Points, in no order, along strands that fork, close into loops and pass close to each other.
Points whose rows are less than 20.5 apart are linked; no others are. Some points are linked to none.
Dez: | -13 |   3 |  16 |  16 |  -7 |  10 |  -1 | -21 |
zez: | -8 | -1 | -9 |  5 |  4 | 13 |  3 |  9 |
gura: | -12 | -15 |   1 |  10 | -10 |  24 |   0 |  -5 |
Vego: |   9 |   9 | -18 | -10 |  13 | -14 |   6 |  22 |
Nini: |  20 | -27 | -17 | -22 | -17 |   2 |  10 |  12 |
tiri: | -20 |  45 |  21 |   4 |   6 |  -7 | -19 | -25 |
lezo: |  1 |  2 | 10 | 13 |  4 | -9 |  2 | -5 |
sote: | -16 |  25 |  10 |   9 |  11 |   4 |  -8 | -10 |
kanin: | -24 |   1 |   3 |  11 |  -7 |  30 |  -1 | -14 |
boso: |  -7 | -17 |  -8 |   5 |  -9 |  21 |   2 |   5 |
vin: |  15 | -14 |  10 |  10 |  -3 | -20 |   4 |  -3 |
nifu: |  28 |   3 |  -9 |  -6 |  10 | -38 |  12 |  15 |
zufib: |  -1 |  30 |  11 |   3 |  32 | -30 | -18 |   3 |
pepos: | -1 | -1 | -7 |  5 |  5 |  2 |  5 |  9 |
tused: | -26 |  45 |  16 |   3 |   4 |   4 | -19 | -24 |
lemop: | -29 |   0 |  12 |  12 | -23 |  38 |  -4 | -28 |
doz: | -14 | -32 |  -4 |   0 | -21 |  43 |  -2 |   2 |
Zam: |  12 |  -4 |  19 |  16 |   1 | -23 |   2 | -12 |
denu: | -13 | -29 | -16 |  -4 | -18 |  43 |   2 |  10 |
neto: | -31 |   1 |   5 |  11 | -15 |  42 |  -3 | -20 |
gebe: | -17 | -11 |  19 |  12 | -20 |  24 |  -6 | -25 |
nabe: | -10 | -21 | -14 |  -1 | -11 |  29 |   4 |   9 |
mino: | -23 | -10 |  18 |  11 | -25 |  35 |  -7 | -29 |
guz: |  6 |  0 | -6 |  3 |  8 | -9 |  5 | 10 |
fira: |  31 | -15 | -20 | -24 |  -7 | -21 |  17 |  11 |
gosi: |  25 | -13 | -16 | -14 |  -4 | -21 |  14 |  13 |
nipeg: |   8 | -34 | -11 | -12 | -21 |  17 |   1 |  11 |
rosu: |  15 |  15 | -31 | -31 |  17 | -18 |   9 |  26 |
dusom: |  15 |  13 |   3 |   5 |  22 | -36 |   2 |  10 |
Pon: |  22 | -37 | -15 | -32 | -25 |  11 |   6 |  13 |
nevig: |   8 |  23 |   7 |   4 |  28 | -34 |  -8 |   8 |
Pifud: |  -9 | -10 |  21 |  14 | -17 |  15 |  -4 | -26 |
ratal: | -23 |  36 |  12 |   4 |  12 |   6 | -15 | -15 |
dabis: | -20 |   7 |   3 |  10 |   0 |  21 |  -2 |  -9 |
mezi: |   3 |  10 |  22 |  17 |   4 | -19 |   0 | -18 |
Sukis: |  -8 |  11 |  10 |  13 |   7 |   0 |   0 | -10 |
Salu: |  -1 |  18 | -17 | -11 |  24 |  -8 |  -6 |  23 |
Duso: | -15 |   4 |  -1 |  10 |   3 |  16 |   0 |  -1 |
Koba: |  -8 | -31 |   4 |   3 | -19 |  30 |  -4 |  -1 |
sonu: |  16 |  -4 |  -4 |   2 |   5 | -21 |   8 |  10 |
Zipeg: |  21 |  -8 |  -9 |  -8 |   0 | -21 |  11 |  12 |
sugam: |  17 |   8 | -18 | -11 |  13 | -24 |   9 |  21 |
lidiv: |  29 | -21 | -22 | -29 | -14 |  -8 |  16 |  10 |
tili: |   3 |  12 | -24 | -16 |  17 |  -6 |   2 |  26 |
Rema: | -15 |  36 |  21 |  10 |   6 |  -8 | -11 | -25 |
zanuv: |  28 | -40 | -13 | -47 | -29 |  16 |   4 |  11 |
vop: |  -6 |  23 |  -6 |  -5 |  30 | -11 | -15 |  17 |
tik: |  22 |   7 |  -2 |   1 |  15 | -36 |   6 |  12 |
Nug: |  -7 |  28 |   6 |   0 |  31 | -18 | -17 |   6 |
fudo: |  2 | -8 | 12 | 13 | -3 | -4 |  2 | -8 |
vus: | -10 | -21 |   7 |   9 | -16 |  25 |  -3 |  -9 |
suvil: |  27 |   6 | -16 | -15 |  11 | -35 |  13 |  18 |
sedat: |  -6 |  23 |  21 |  15 |   5 | -13 |  -4 | -20 |
Mube: |  11 | -19 |  12 |  10 |  -8 |  -9 |   1 |  -4 |

A piece is two or more points that can be reached from each other along the links. Count, over all rows, the pieces, the separate loops (a circle has one, a figure eight two, a Y none), the forks (points with three links) and the tips (points with one).
pieces => 4
loops => 3
forks => 0
tips => 2

Name the points in between on the shortest way along the links from the first point to the second, in order.
sote, vin => Sukis lezo fudo Mube
gebe, neto => mino lemop
mino, pepos => lemop neto kanin dabis Duso zez
Nini, Zipeg => lidiv fira gosi
nifu, tili => suvil sugam Vego
